Points on a hilly landscape, in no order, each with its height.
A ball rolls from a point to the lowest of its 4 nearest points, and stops where none of them is lower. Distance is the straight distance between rows; heights are no part of it.
kug: [-10 -27   6 -18  32 -39 -11  -1  20  -4  20  24  18   3 -37   9  21  26
  25   6  27  47  -6  18  21   5 -20  -6 -21  -8 -16  25  14  -5  35 -10
   0   2 -19]  (h 2.91)
lise: [ 26 -24 -21  13   1  28 -28  -2  -5  15 -10   5 -25 -16  -9  -4  -1  15
  11   5   8 -33   8  -6 -41 -28  12   3  -7   3  14  -2 -11  -2 -18  19
 -21  11   4]  (h 5.55)
rufo: [  3  -8   8  -6  10  -2 -15 -13  12   7   5 -18  -3 -10   4 -19  24   8
  -2 -21  -5  -9   0  -4 -14 -18 -10   0  -8   2  -3   2   1 -10 -13  -8
  -8  13  22]  (h 4.52)
Gezap: [ -4  20  27  -7   5 -16  12 -11  13 -17   1 -30   8  19   7 -17  -5  -2
 -18 -33 -12  11   5   1  27  26 -11   3   8  14 -17   8  12 -10  11  -9
  28 -24  -1]  (h 2.59)
Dapur: [-29 -34  -1 -15   0 -36   0  10  -8 -17   6  26  30  -1 -18  37  31   4
  14  27  40  53 -19  -1  35  13 -21  -6 -14  -9 -18  22   0   7  31 -11
  10  28 -14]  (h 3.44)
Mep: [ -7  39   9  -3 -38  19  28  27 -13  -7  -6 -21  26 -12  24  17 -30 -22
 -47   3 -14  12  -1   6   2   5  17   3  15 -15   6 -15  -6   7  -7  -3
  11 -10  19]  (h 5.41)
vegur: [  6  11 -11   0 -52  23  15  24 -16   3 -16  -5  21  -7  23  17 -39 -17
 -32   4 -13 -15  18   1 -24 -33  26   0  19 -16  27 -25 -24   2 -16  24
 -35  26  22]  (h 3.47)
Puze: [-27 -21 -16  -8 -17   2   9  35 -19  10  -4  47  11   2 -11  28  -4  -5
  17  51  25   9 -16  11  12 -12 -24   0 -14  -3   0 -23 -17  14   5  -7
 -15  24 -14]  (h 2.95)
Bure: [ 18  37   9  17  18   1  13 -51  20 -21  -8 -43 -21  -1  51 -34  37 -16
  -4 -28 -49 -32  10 -29   0  16  21 -11  11  -2  17   6 -15   1 -28  14
   6 -20  -2]  (h 4.27)
visuv: [ 17 -19 -11   1 -13  16 -17  -4  -7  14  -8  -7  -9 -11   7   3  -1   0
  -2  -8   7 -31   7  -7 -28 -35   9   6   1   3  14  -9  -9  -5 -23  16
 -31  20  18]  (h 3.81)
dubu: [ -3  30  28  -6 -11  -7  16 -30  16 -19  -9 -45  24  12  36 -13  23 -16
 -30 -48 -30   0  -6 -24  20  -3 -11   4  10  -7  -3   4  -6  -4 -10  -3
   5   1  25]  (h 4.08)
migu: [-17 -15  15 -29  -5 -36  -6 -24  22 -22   3 -27  43   3  -6   6  39   8
 -25 -29  12  49   0  -7  34  19 -22   0   9 -16 -18  33  10 -21  13   2
  -1  20   6]  (h 2.48)
tes: [ 14   5  10   6  37  -9 -15 -31  17   2   2 -22 -15   5  12 -25  25   4
   4 -28 -29 -20   9  -7 -11  -3   3 -16   0   6  -4  13   8  -5  -4  -1
   3  -9   7]  (h 4.53)
zukuf: [  0  54  19   6 -27  13  41  -7   4 -21  -6 -44  25  13  25   0 -19 -21
 -47 -23 -37   4   9  -7  17  22  17  14  28  -1 -11   2   0  15   0 -10
  31 -29  16]  (h 4.62)
sese: [ -1 -14   6 -23  39 -43 -12  -9  30  -1  28  12  15   9 -42  -6  18  33
  26 -11  11  39  10  20  18   7 -30  -5 -13  -3 -17  34  25 -15  34 -16
   5  -5 -20]  (h 3.14)
fud: [ 21 -29 -14   3  26   2 -32  -3  17  38  21  30  -7 -12 -38  -1  19  32
  37   7  14  -7 -12  12 -36 -35 -22  -5 -39   4  -3  13  11   1   5  -6
 -12  16   4]  (h 4.22)
lese: [ -2   8  24  -4  20 -16  -3 -27  26  -9   3 -25   1   5  15 -32  28   2
  -1 -38 -28 -12   2  -6   5 -10 -14  -4   3  -3  -9  12  10  -7  -5 -10
   3  -4  16]  (h 3.86)
gikes: [ 11  -6 -22  31   8  38  -7   7 -27  10  -1  28 -48  -6  -7  11 -42   1
  19  38  14 -17   0  -1 -12  13  35  -2   0  25   4 -12  -2  10  -1   3
  25 -30 -30]  (h 2.66)
rab: [ -5  15  -6  -7 -42  19  10  20  -6   0 -14 -21  28 -13  21   9 -21 -18
 -36 -10  -1  -5   3  -3 -10 -19   8   5  13 -16  20 -18 -18  -4 -12  11
 -23  17  30]  (h 3.58)
mevo: [ 12 -27 -13   3 -14   6 -17  12 -14  26  -3  30  -1  -9 -10   8  -9  17
  22  22  24 -19  -6   4 -23 -36 -10   1 -25   0  11 -16  -6  -5 -12  11
 -17  31   1]  (h 5.58)
vid: [ 21 -35 -23  16  11   6 -24  10  -4  32   9  47 -12 -16 -35  12   0  33
  39  34  19 -10 -12   9 -29 -35 -17  -4 -40   8   5  -5   2   6  -3   2
  -3  19 -13]  (h 3.26)
nediz: [ 10   6  -6   7  25   8 -34 -38  30   9   7 -22 -27 -17  23 -28  64  -8
   6 -13 -36 -36   1 -26 -30 -40   7   0   3 -14  20  14 -15   0 -30  14
 -34  25  12]  (h 2.12)
vared: [ 13 -21   0   3  36  -4 -30 -14  22  25  13   6  -8 -11 -23 -17  19  21
  21 -13  -3  -9   1   5 -20 -23 -14 -10 -16   0  -5  16  14   2  -3 -14
   2   1   3]  (h 5.57)
zet: [  7  -8  -9 -18 -41  11  -3  13  -1  14 -12 -12  25 -11  23  15  -6  -7
 -16 -13   6 -19   6  -2 -26 -43   5   7   3 -19  21 -24 -19 -11 -14  24
 -59  46  34]  (h 3.78)
Debov: [ 13 -29  -3  11  38  -8 -22   2   7  30  23  46 -14  -2 -43   9  -5  35
  53  22  16   6 -12  10 -14  -3 -17  -8 -40   6 -11   7  22   5  22 -19
  11   0 -25]  (h 4.07)
miraf: [  5  -3   7   6   6  13  -6   0  -4   7  -4  -6 -15   3  -2  -3  -8   8
  -2  -5   4 -11  -5   1  -7   0  11  -2  -5  12  -2  -5   6  -5   1  -6
  11 -15   7]  (h 2.21)
ribi: [ 10 -16 -13   6 -17  17  -5  23 -17  18  -9  19  -8  -5   0   9 -18   4
  10  22  20 -17   1   1 -18 -23   4   3 -14   4  20 -21 -14   1 -13   5
  -8  15   5]  (h 5.34)
bal: [ 22 -23 -23   0  -7  24 -33 -21  11  14  -3 -12 -18 -20  14 -17  32   1
   4  -9 -12 -40  13 -22 -43 -52   7   9   8  -5  18  -4 -13  -5 -38  32
 -56  36  13]  (h 4.16)
mub: [-18  13 -17  10 -23  24  26  48 -46   4  -7  46 -18   1   3  19 -43 -15
   3  54   0  -3  -7   3  -2   3  16  -3   6   3  13 -30  -9  26   1  -5
  14  -6 -18]  (h 5.90)
pumus: [ 11  -6 -13  12 -11  30  -3  15 -26   8  -8  11 -16  -9   1   9 -32   3
   2  21  16 -24   6   3 -15  -2  27   4   5  14  14 -13  -8   4 -11   3
   4  -4  -2]  (h 6.91)
Gez: [ -1 -16  -4  -9 -27   4  -8  22  -7  17  -7   4  18  -9   0  14  -7   5
  -6   5  27  -6  -9   6  -9 -30 -12   5 -15 -14  13 -17 -16  -8 -10   9
 -25  32  18]  (h 4.61)
kot: [  5  16  -8  -6 -56  27  26  39 -23  -2 -14   6  31 -16  24  27 -53 -17
 -38  13 -27  -7  20   6 -25 -25  40 -17  27 -21  33 -32 -33  10 -17  36
 -25  29  -2]  (h 3.55)
lafit: [-32  -2 -20  -9 -36   8  29  47 -27   3  -6  45  11   2  -1  34 -14 -16
   3  56  15  20 -17   4  14  -1 -21   0   4 -13   3 -25 -21  16   6  -5
  -8  20 -16]  (h 2.49)
ravid: [  9  -2  17  24  48 -12  -6   3  -1   2  12  31 -26  24 -26 -13 -33  18
  34  -6   3   9   2  11   6  34   9  -5   1  15 -20   4  31  -3  33  -3
  44 -39 -32]  (h 5.02)
dogid: [-17  31  -8   4 -35  26  44  46 -29  -8   2  23   6  -4  12  22 -40 -18
 -21  31  -9  14  -5   9   5  18  20  -4  12 -10   6 -26  -8  25   0  -3
  25 -18  -7]  (h 5.45)
Muso: [ 20  39  20  26  42 -19   8 -33  11 -27  -8 -28 -28  27  15 -35 -12 -12
   8 -38 -37 -18  18  -4  10  37   7  -9  20  22  -8  13  13   2  -1   7
  45 -48 -18]  (h 4.92)
sege: [  5  11  25   9  53 -40  -3  -6  12 -17  12   9 -14  28 -32 -29 -22   4
  23 -30  -6  21  17  23  24  32  -9  -1   9  16 -18  18  29 -14  28   2
  36 -41 -24]  (h 3.29)
dugek: [ -4 -23 -15   2 -22   2  -7  33 -20  20  -9  39   5  -4  -9  24 -15   9
  20  39  30  -7  -6   5  -2 -27 -22   7 -25   2  10 -22 -18   3  -4   5
 -20  26  -7]  (h 3.87)
lupir: [ 32 -37 -26   2 -16  23 -32  -3  -5  30   0  11 -11 -15 -11   2   4  27
  26   8  13 -32   4  -3 -45 -51   1  -3  -3   4  17  -7  -7  -7 -28  29
 -38  43   4]  (h 5.68)
loto: [  6  -4  -2  -1  -8  16 -11 -22  12   2  -7 -26 -10 -14  33 -14  32 -13
 -13 -26 -22 -32   7 -20 -24 -36   8   9   4  -7  12  -1 -17  -5 -35  14
 -37  19  28]  (h 4.19)
toso: [  3  28  15   2   6  -2   2 -37  16 -15  -8 -39  -2  -2  37 -26  34 -20
 -16 -39 -34 -23  -2 -22  -2  -7   7  -3   4  -2   4   5  -9  -1 -18   1
  -7  -7  26]  (h 4.17)
Bosum: [-10  22  21 -30 -30  -5   3 -22  23  -8  -5 -41  41  -7  40  -6  34 -31
 -46 -46 -16  11 -13 -24   3 -18 -23   9  11 -28   4  -3 -13 -11  -9   3
 -31  29  51]  (h 4.73)
nanab: [ -3  -6  14 -20  32 -28 -21 -32  31  -4  14 -15  10  -1   1 -31  47  11
   4 -36 -21   4  -3  -6   0 -16 -30  -9  -4 -15  -9  20  12  -9   1 -15
 -14  17  13]  (h 3.35)
bomur: [  4 -30 -11  19   9   2 -14  18 -19  25   4  46 -20   1 -26  19 -18  13
  37  51  24 -10 -16   2 -12 -10 -12   1 -32  17  -2 -15   0  13   6  -4
   6   5 -23]  (h 2.05)
gokub: [ 12  19  -4  12 -23  30   6   3 -14  -1 -14 -19  -5  -5  14   6 -26  -9
 -26  -4  -6 -16  10   4 -16   0  24   1  10   2   9 -10 -10   4 -12   1
  -3  -9  17]  (h 4.23)
pep: [ 16 -23 -16  17   4  15 -13  15 -19  25  -1  33 -18 -10 -13  18 -19  20
  26  31  22 -12  -5   4 -21 -13   6   2 -25  16   6 -13  -5   3  -3   2
   1   3 -11]  (h 4.11)
suf: [-15  25   9   2   3 -42  18   8   2 -54  10  -6   8  37 -17   2 -13 -16
   4  -8  18  60  12  24  63  59  -8  12  25   4 -36  23  29   1  38  18
  48 -48 -32]  (h 3.11)
Lof: [  5  -8   1  25  20  13  -7  16 -17  13   6  32 -36   2 -20   4 -30  15
  31  29  19  -5 -11   3  -2  16  16  -3 -12  18  -8  -1  10   9  12  -9
  32 -20 -26]  (h 3.22)
funop: [ 10   9  24  10  45 -26  -5 -19  24  -9   5  -6 -16  20  -4 -31  -1   4
  13 -32 -23  -8  16   9   2  16  -1 -11  11  15 -14  16  21 -10   6  -3
  31 -24  -8]  (h 4.97)
zomo: [ -6 -13  -8  32  18  18   7  25 -32  10  11  59 -45   4 -12  16 -38   3
  41  48  18  -6 -21   2   3  18  13   4 -14  26 -10 -21  10  27  15 -13
  25 -20 -33]  (h 2.45)
pomi: [ 14  38  14  23  13   3  16 -28   0 -27 -15 -41 -11   9  24 -23  -8  -9
 -10 -28 -41 -25   9 -12   8  29  25   4  16  19  -6  11   4   3  -2  -2
  31 -44  -2]  (h 3.88)
zasa: [  3  25   4   4 -27  20  14 -16  -5  -7 -10 -36   7  -9  31  -6  -3 -23
 -44 -28 -28 -19   7  -8  -8  -3  21   7   9  -5   8  -6 -11   2 -17   2
 -11  -5  30]  (h 4.45)
vage: [ 24  18 -23  18  -5  50   9 -32  -3  -2 -17 -30 -41 -17  24  -9 -26 -18
 -29   4 -21 -33  22 -18 -18  25  45   8  24  13  25  -5 -17   9 -30   8
 -11 -32 -12]  (h 0.74)
luti: [-14 -11 -11 -13 -39   5  13  45 -18  15 -12  27  22   3  -3  28 -19  -8
   1  36  23   6  -4   6   3 -24 -17   2  -6 -15  19 -24 -26  -1  -2   7
 -32  36   2]  (h 4.78)
mozos: [ 11  20  -4  14  -7  31   4 -33   2 -10 -22 -37 -14 -10  35 -13   7 -18
 -22 -20 -26 -38  15 -14 -13   0  27   3  13   7  13   2  -9   4 -23   7
 -14 -10   9]  (h 4.29)
duv: [  1 -31  -4 -10  22 -14 -15   3  11  23  19  35  12 -12 -36   8   9  33
  35  17  26  14 -13  14   0 -14 -28  -3 -44  -4 -13  10  11   2  14 -11
  -6  14 -10]  (h 4.10)
Numop: [-19 -29   2 -21  12 -61 -20  -6   5 -36   8  -3  42   4 -24  21  37  18
   3  -9  38  69   1  10  39  11 -14 -10  -6 -15 -20  50  13 -12  33   2
   9  23  -8]  (h 2.34)
zadir: [ -7  10  -6   3 -44  22  16  42 -26   9 -14  21  11  -6  11  24 -38 -11
 -13  24   6  -6   6   4 -14 -22  12  -4   7 -16  22 -21 -23   9  -8  11
 -13  17   5]  (h 3.97)
mafod: [ 35 -12 -35  18  -9  55 -10  -6 -23  13 -10   5 -41 -15  -1   8 -39   3
  -2  30  13 -28  20  -8 -30   5  44   2  20  20  22 -13 -15   4 -25  20
 -15 -10 -24]  (h 1.14)
puvav: [ 21   2 -11  15   6  32  -7 -37   4   2 -10 -29 -38 -17  19 -13   9 -10
  -9  -8 -23 -40  11 -18 -31   1  26   4   9  10  18   0 -13   1 -29  12
 -18 -10  -4]  (h 3.67)
reru: [-44  -9 -25  -6  -7   8  37  45 -36  -9   6  66 -12  12  -9  27 -10 -22
  19  60   7  19 -24   4  16  28 -18   1   9   3 -19 -28   7  37  19 -18
   9  -9 -28]  (h 0.87)
tumel: [-26   8  -3   6  -1   4  25  36 -26  -3   5  43 -23  15  -4  14 -27  -6
  20  40  10   7 -18   7  14  35   5   4  -3   8 -17 -23  13  24  21 -18
  32 -25 -28]  (h 2.04)
zosel: [  6  -9  13  -7  35 -22 -14 -10  20   8  14   4  -5   6 -24 -12   6  25
  18 -17   4   0   0   9  -2   0 -10  -5 -11   1 -12   9  21  -5  11 -14
  14  -4   0]  (h 4.86)
lus: [ 14  44  14  20   2  11  22 -35   1 -22 -15 -39 -10   2  38 -15   3 -26
 -28 -27 -46 -27   9 -20   9  22  26   6  13  12   2   7 -11   6 -13  -4
  12 -29  12]  (h 2.15)
bineb: [ -9   7   7 -22 -39  10   6   5   5   4  -7 -28  38  -9  18  16   5 -15
 -43 -18   5   5  -6  -5  -5 -22 -15   6   6 -17  11 -13 -18  -8 -11   8
 -31  27  41]  (h 3.84)
ver: [ 36 -17 -38   6 -10  49 -17 -21  -5  15  -8 -13 -41 -16   7  -5 -15   5
  -4  11   1 -35  28 -14 -42  -8  31   6  20   8  25 -16 -14  -7 -44  26
 -43   8 -11]  (h 1.99)
koso: [ -4   2  18 -16  11 -16 -14 -33  26  -3   6 -27   8  -5  22 -31  47  -3
  -4 -43 -26  -5  -8 -15   2 -25 -17  -6  -2 -10  -3   7   2 -10 -10  -4
 -20  19  26]  (h 3.45)
zot: [  3  -3   6 -10 -12   6  -9 -13   4   6  -2 -20   5  -9  20  -9  18  -6
 -13 -25  -5 -17  -4  -9 -16 -32  -5   7  -6 -10   5  -9  -5  -8 -20   2
 -28  18  39]  (h 4.43)
Tusen: [-19 -10   5 -16  -6 -45  -1  -4  -1 -34   1  -5  40  13 -16  18  30   5
  -1  -1  35  58  -7   7  45  30  -8  -5   3 -11 -20  31  10  -7  35  -1
  12  13 -12]  (h 2.37)
sis: [-13 -17  15 -19  14 -28   4   2   9  -9   9   1  17   9 -18   2  13  10
   9   0  19  32  -2  11  28  23 -11   0 -14  -7 -21  16  14 -13  28 -10
  16  -4 -13]  (h 3.06)
veg: [-34  10   1  -6 -12  -8  35  30 -12 -16  12  24   5  20  -5  17 -15  -9
   7  32  16  39 -15   2  37  51  -1   5  13  -4 -19  -7  11  14  27 -11
  37 -25 -26]  (h 3.57)
kub: [-30 -28 -21 -20 -30  -2   8  36 -16   6 -11  43  28   1 -13  42  15 -10
   8  55  33  24 -17   3  14 -19 -41   1  -9 -13   1 -13 -34  11   6   2
 -33  43 -13]  (h 2.97)
Zekog: [-37 -12 -20  -8 -16  -5  20  37 -23 -10  -1  42  11  11 -11  33   5 -15
  17  50  28  25 -20   6  28  14 -21   6  -8  -3 -14  -9 -11  21  18 -17
   3   9 -22]  (h 1.77)
saro: [ 16  -6 -17   6   8  30 -22 -31  12  13  -2 -23 -36 -19  14 -18  27  -6
   1  -6 -18 -38  13 -23 -36 -24  12   1   6  -3  16   3  -7  -1 -41  18
 -29   8   7]  (h 3.68)
pera: [-18 -21  11 -25  -5 -27  -2  -1   9  -2  -2 -14  37   1  -6   8  24   9
 -10   1  30  40 -10   2  27  12 -18  -2  -9  -6 -15  16   1 -13  21 -13
  -6  15   5]  (h 2.67)
Rek: [ 20  14   2   4  62 -53 -14 -20  35  -4  32  15 -15  21 -34 -28   8   9
  29 -42 -19  10  23  25  10  12 -32 -13   7  -2  -8  38  35 -14  31 -10
  11 -27 -22]  (h 6.46)
fuv: [-20  10  20   0   6 -17  11  15  -1 -13   5   4  -1  23 -11   0 -12   9
   6   4   7  26  -4  14  33  40   4  10  -1   7 -17  -2  16  -6  27 -10
  41 -31 -20]  (h 3.64)
tonod: [ -5  24  28 -13  -1 -18   1 -43  29 -14   3 -42  14  -1  49 -25  55 -21
 -16 -47 -35   0 -12 -28  14 -20 -19   5   5 -20   5   4 -12 -11 -19   0
 -14  17  35]  (h 4.01)
daz: [ -7  16  19  12  27 -32  12   8   8 -26  14  14  -9  33 -22 -14 -32  -5
  23  -7   6  33   7  24  41  52   2   8   9  17 -28   2  33  -7  33   9
  48 -52 -33]  (h 2.85)
tif: [ 13  28 -12  23 -11  38  17  -1 -17  -7 -12 -22 -23  -6  14  -1 -32 -16
 -29   5  -9 -25   8  -4  -7  24  45   6  22  17  11  -8  -4  11  -8  -4
  16 -38  -1]  (h 2.89)
ton: [  4 -31  -5  -8   0   2 -19  11   0  25   2  17  11 -12 -18   6   4  20
  21  15  26   2 -12   9  -7 -25 -19  -4 -29  -3   3  -1   0  -3  -5  -3
 -14  22  11]  (h 5.09)
Dig: [-12  -1  23 -28   3 -32  -6 -31  29 -12   1 -38  28   2  12 -19  49  -2
 -18 -39 -12  24  -6  -9  16  -6 -29   1   3 -18  -9  18   6 -19  -2  -5
 -11  17  22]  (h 2.72)
zefe: [-23  10  11 -17 -11 -30  17   5   1 -30   4 -12  30  16 -10  12   5   0
  -9   2  21  49  -4   6  46  41  -5   2  14  -6 -20  15  14  -7  31   4
  29 -12 -13]  (h 1.94)
taz: [-18  -4   0 -19 -21   6  12  18  -8   8  -6  -2  29   0   0  10  -2  -4
 -21  10  25  18 -15   1   9  -7 -15   4  -8 -11   4 -11  -9  -9   1  -6
 -15  19  18]  (h 4.33)
fomol: [-24  11   8 -13 -30  -4  22  26 -10  -4  -1  -3  30   3  -6  22  -3  -3
 -18  17  25  29 -18   6  19  30  -6   1   4  -9  -7  -5  -6   1  17 -14
  14   0   1]  (h 4.58)
reda: [ -3  16  25  -1  23 -44   6  -2  13 -29   6  -7   1  33 -24 -16 -16  -4
   7 -25   4  39  16  20  43  48 -11   6  15   8 -25  15  26 -12  24   5
  39 -44 -24]  (h 0.99)
nuzig: [-12 -11  12 -16  20 -57  -2  -8  16 -33  12  -6  22  18 -25   2  18  17
   7 -12  18  56  13  14  38  26 -22  -3  -2  -4 -22  37  24 -19  35   1
  15 -10 -21]  (h 2.71)
kikab: [ -7  -4  17 -17  31 -44 -10 -26  32 -13  17 -18  17   9 -12 -31  31  13
   1 -40 -16  19   4   4  20   5 -33  -9   1  -7 -11  30  23 -17  10 -10
  -3  -3   4]  (h 3.83)
gipo: [ 20  -9 -11  14   3  25  -7 -13  -8   7  -8 -15 -28 -11   5  -5   1   1
  -2  -4  -5 -32   7  -7 -31  -8  17   6   2  13  11  -3  -8  -2 -27  10
 -13  -5   7]  (h 1.98)
Vovut: [ 12  -9 -16   6 -35  21  -6  24 -18  17 -12   9   1 -10   9  18 -22   5
  -1  10  12 -22  11  -1 -24 -34  13   4   2  -5  31 -18 -19  -4 -18  16
 -30  30  15]  (h 3.40)
pofi: [ -7  27  17  -8 -21   3  17 -14   4 -10 -12 -39  23   4  23  -9   4 -19
 -38 -28 -17   1  -7 -12  10   8   1   9  12   0  -4  -1  -2  -7  -6  -8
   5  -2  28]  (h 4.15)
Nez: [ -8  28  -2   4 -33  24  26  32 -21   4  -9  -3   9  -8  13  15 -30 -14
 -24  14  -5   2   3  10   2   9  23   0   9  -9   9 -20  -7  11  -2  -6
  21 -11  10]  (h 5.06)
dogor: [-21 -15 -17  12   1   8   7  36 -34   9   3  70 -22   4 -15  24 -29   1
  37  58  12  -1 -20   7  10  10 -15   4 -15  20 -12 -27   2  27  13 -19
   8  -1 -33]  (h 1.87)
basag: [  7  38  -3  12 -27  38  23  16 -19  -5 -11 -19   3 -12  18   9 -36 -24
 -40   2 -21 -14  15   6 -14   9  41   4  21   2  11 -13  -6  16 -17   5
  12 -24  11]  (h 4.24)
donez: [-22 -27  -4 -12  -6 -16   7  19  -7   5   1  31  22  -1 -14  27  13   8
  12  37  35  26 -21   6  28   2 -25   1 -15 -12 -12  -4  -5   6  20  -9
   0  14 -11]  (h 2.61)
Laru: [ 18   4   2  28  30  16   0 -19  -5  -4 -12 -15 -39   2  -7 -14 -22   5
   7  -8  -7 -20  11  -8 -16  36  39  -4  15  27  -5   6   9   1  -1  -1
  32 -42 -21]  (h 4.82)
Zuv: [-40 -33 -18  -9  -9 -12  14  33 -25  -4  -1  53  11  -1 -25  37  16 -12
  22  60  25  25 -24   6  28   3 -30   5 -15   0 -17 -11  -8  21  21 -18
 -10  24 -25]  (h 2.31)
bonis: [ -9 -29   8 -30  19 -45 -13  -5  22  -5  18   0  32   0 -31   7  38  22
   6  -8  24  53   0   9  25   9 -23  -8 -14 -13 -18  35  16 -15  27  -5
  -3  16 -10]  (h 2.51)
Nit: [ 20  -3 -22   6 -28  33  -4  -2 -18  12 -13 -13 -13 -13  11   4 -25  -8
 -22   5   2 -34  16  -4 -30 -18  36   2  13   2  29 -17 -20  -5 -23  19
 -30   9   7]  (h 2.54)
debof: [  5  20 -18  16 -29  41  14  28 -30   2 -10  15 -17  -8   6  17 -52 -12
 -18  32  -6 -13   9   9 -16   8  45  -2  17   5  23 -22 -12  21 -12  10
  14 -16  -8]  (h 7.61)
tamek: [-19  -9   0  -5 -12   5   9  27 -18  13  -1  25   2   1 -10  14 -12   2
   7  36  25  10 -19   7  12   5  -5   7 -17   1   1 -16  -4   4   8 -11
   8   3  -4]  (h 3.59)
Serel: [  8  17  16   5  45 -34 -10 -33  32  -8  15 -16 -13  16  12 -39  32   3
  11 -42 -44 -13   7  -1   1   1 -18 -21   8  -9  -4  27  13  -3   1  -5
   4 -11   4]  (h 4.30)
ganug: [ -1   0  12  -6  -1   8  -5 -10   3   3  -5 -23   0  -2  14 -18  10  -2
 -14 -22 -10 -13  -3  -6  -5  -9   2   3   0   3  -7  -4   1  -7 -13  -7
   0   1  24]  (h 3.82)
suzun: [-17   9  22 -18  -6 -20   2 -14  15 -14  -3 -27  31  14  -4  -5  11  -2
 -21 -23   3  29  -3   0  31  21 -14  -2   6  -1 -17  16  12 -17  14  -9
  14  -6   8]  (h 2.35)
supo: [ 15  28  13  24  50 -27  -4 -35  20 -17   9 -13 -26  18  -2 -41   7  -3
  13 -42 -43 -19  16  -1   3  24   2 -16  20  13  -7  25  24  -2   4   4
  27 -34 -15]  (h 5.29)
vun: [ -6 -12  15   3   7   0  -8  15  -3   9  -1   8  -7  -4 -12  -1  -9  10
   9   9  18   2 -11  10   3   5  -1  -1 -16   6  -6  -8   4  -5   8 -10
  18  -7  -4]  (h 4.09)
lukez: [ 12   9  -2  -7  50 -45 -23 -26  43   4  30   1  -7  14 -16 -36  36  19
  26 -37 -32  -3   6   7  -1 -15 -38 -11   3 -10   0  38  22  -7  22 -19
 -16   8   2]  (h 4.60)
poger: [ 11   9   9  14  18   7   0  -9   1   0 -13 -20 -23   0   4 -14  -4   0
  -5 -12 -13 -21   8  -9 -11  13  22  -3   9  22  -4   3   4  -3  -7  -7
  19 -23   3]  (h 4.00)
Siz: [ 25 -30 -24  -2 -20  21 -29  -4   0  21  -6  -2  -4 -19  10  -1   6  15
   8  -2   6 -38  14  -5 -46 -58   7  12   0  -3  21  -6 -11 -10 -32  32
 -55  41  14]  (h 4.59)
Feze: [ 21 -21  -9  15  16  13 -22  -4   3  22   1   5 -22  -9 -13  -3  -1  20
  19   7  10 -17   1   0 -29 -15   9  -4 -15  14   1   6   4   4  -9   2
   6   0   4]  (h 2.30)
rif: [ 12 -37 -22   9  28 -10 -26   5   5  32  31  64  -2 -12 -50  16   3  38
  54  31  18   5 -17  18 -18 -19 -30  -8 -56   8  -7   9  11   8  15 -10
  -2  16 -16]  (h 3.85)
pagub: [-13  45  17   0 -19   9  36  24  -5 -16  -1 -20  22  17  10   5 -27 -13
 -32  -1  -9  20   2   3  28  37  16   2  22   4 -11 -10  13  13  11 -13
  45 -29   0]  (h 5.26)
vurem: [-17 -16  14 -31 -10 -14  -7  -9  20   2  -1 -28  33  -3   3   1  31  -5
 -21 -24  13  24 -11  -7   9  -5 -25   7  -1 -14  -9   8  -5 -20   0 -10
 -20  27  29]  (h 2.90)
guguz: [ 17  22   5  13  27   9   0 -47  12 -11  -9 -33 -33  -8  31 -26  26 -14
  -2 -20 -39 -37   8 -22 -12  16  21  -7   9   6  11  15  -4   5 -23   5
   6 -24  -8]  (h 5.66)
vulo: [ -6  25   7  10  -7  12  19  20 -17  -7  -2  -3  -8  13   3   3 -34  -2
  -5   6  -5   2  -8   4  12  32  23   8   8  10  -7  -8   5   8  14 -13
  44 -38  -6]  (h 5.01)
Legur: [ -5  11  18 -12  -2  -9 -10 -33  25  -3   3 -33  15  -9  34 -21  54 -21
 -16 -41 -25 -12 -10 -25  -8 -36 -13   4   0 -20  11  -3 -14 -11 -22   7
 -35  29  43]  (h 4.18)
Fol: [ 14  22 -20  11 -41  43  19  15 -19  -6 -12 -11  -3 -13  14  14 -44 -24
 -41  15 -18 -20  28   2 -27  -5  47   1  26  -6  27 -17 -18   7 -22  19
 -17  -3   6]  (h 3.12)
tefu: [  6 -19   1 -18  36 -18 -24  -8  27  23  24  14   7  -5 -38 -10  26  34
  27 -12   8  10   0  16  -9 -14 -25  -9 -25  -7  -3  18  22 -10  16 -18
  -4   8   0]  (h 3.99)

Where does a ball stop that starts at each point below?
mevo: Zekog
luti: Zekog
duv: reru
Rek: Numop
Debov: reru
fud: reru
pep: reru
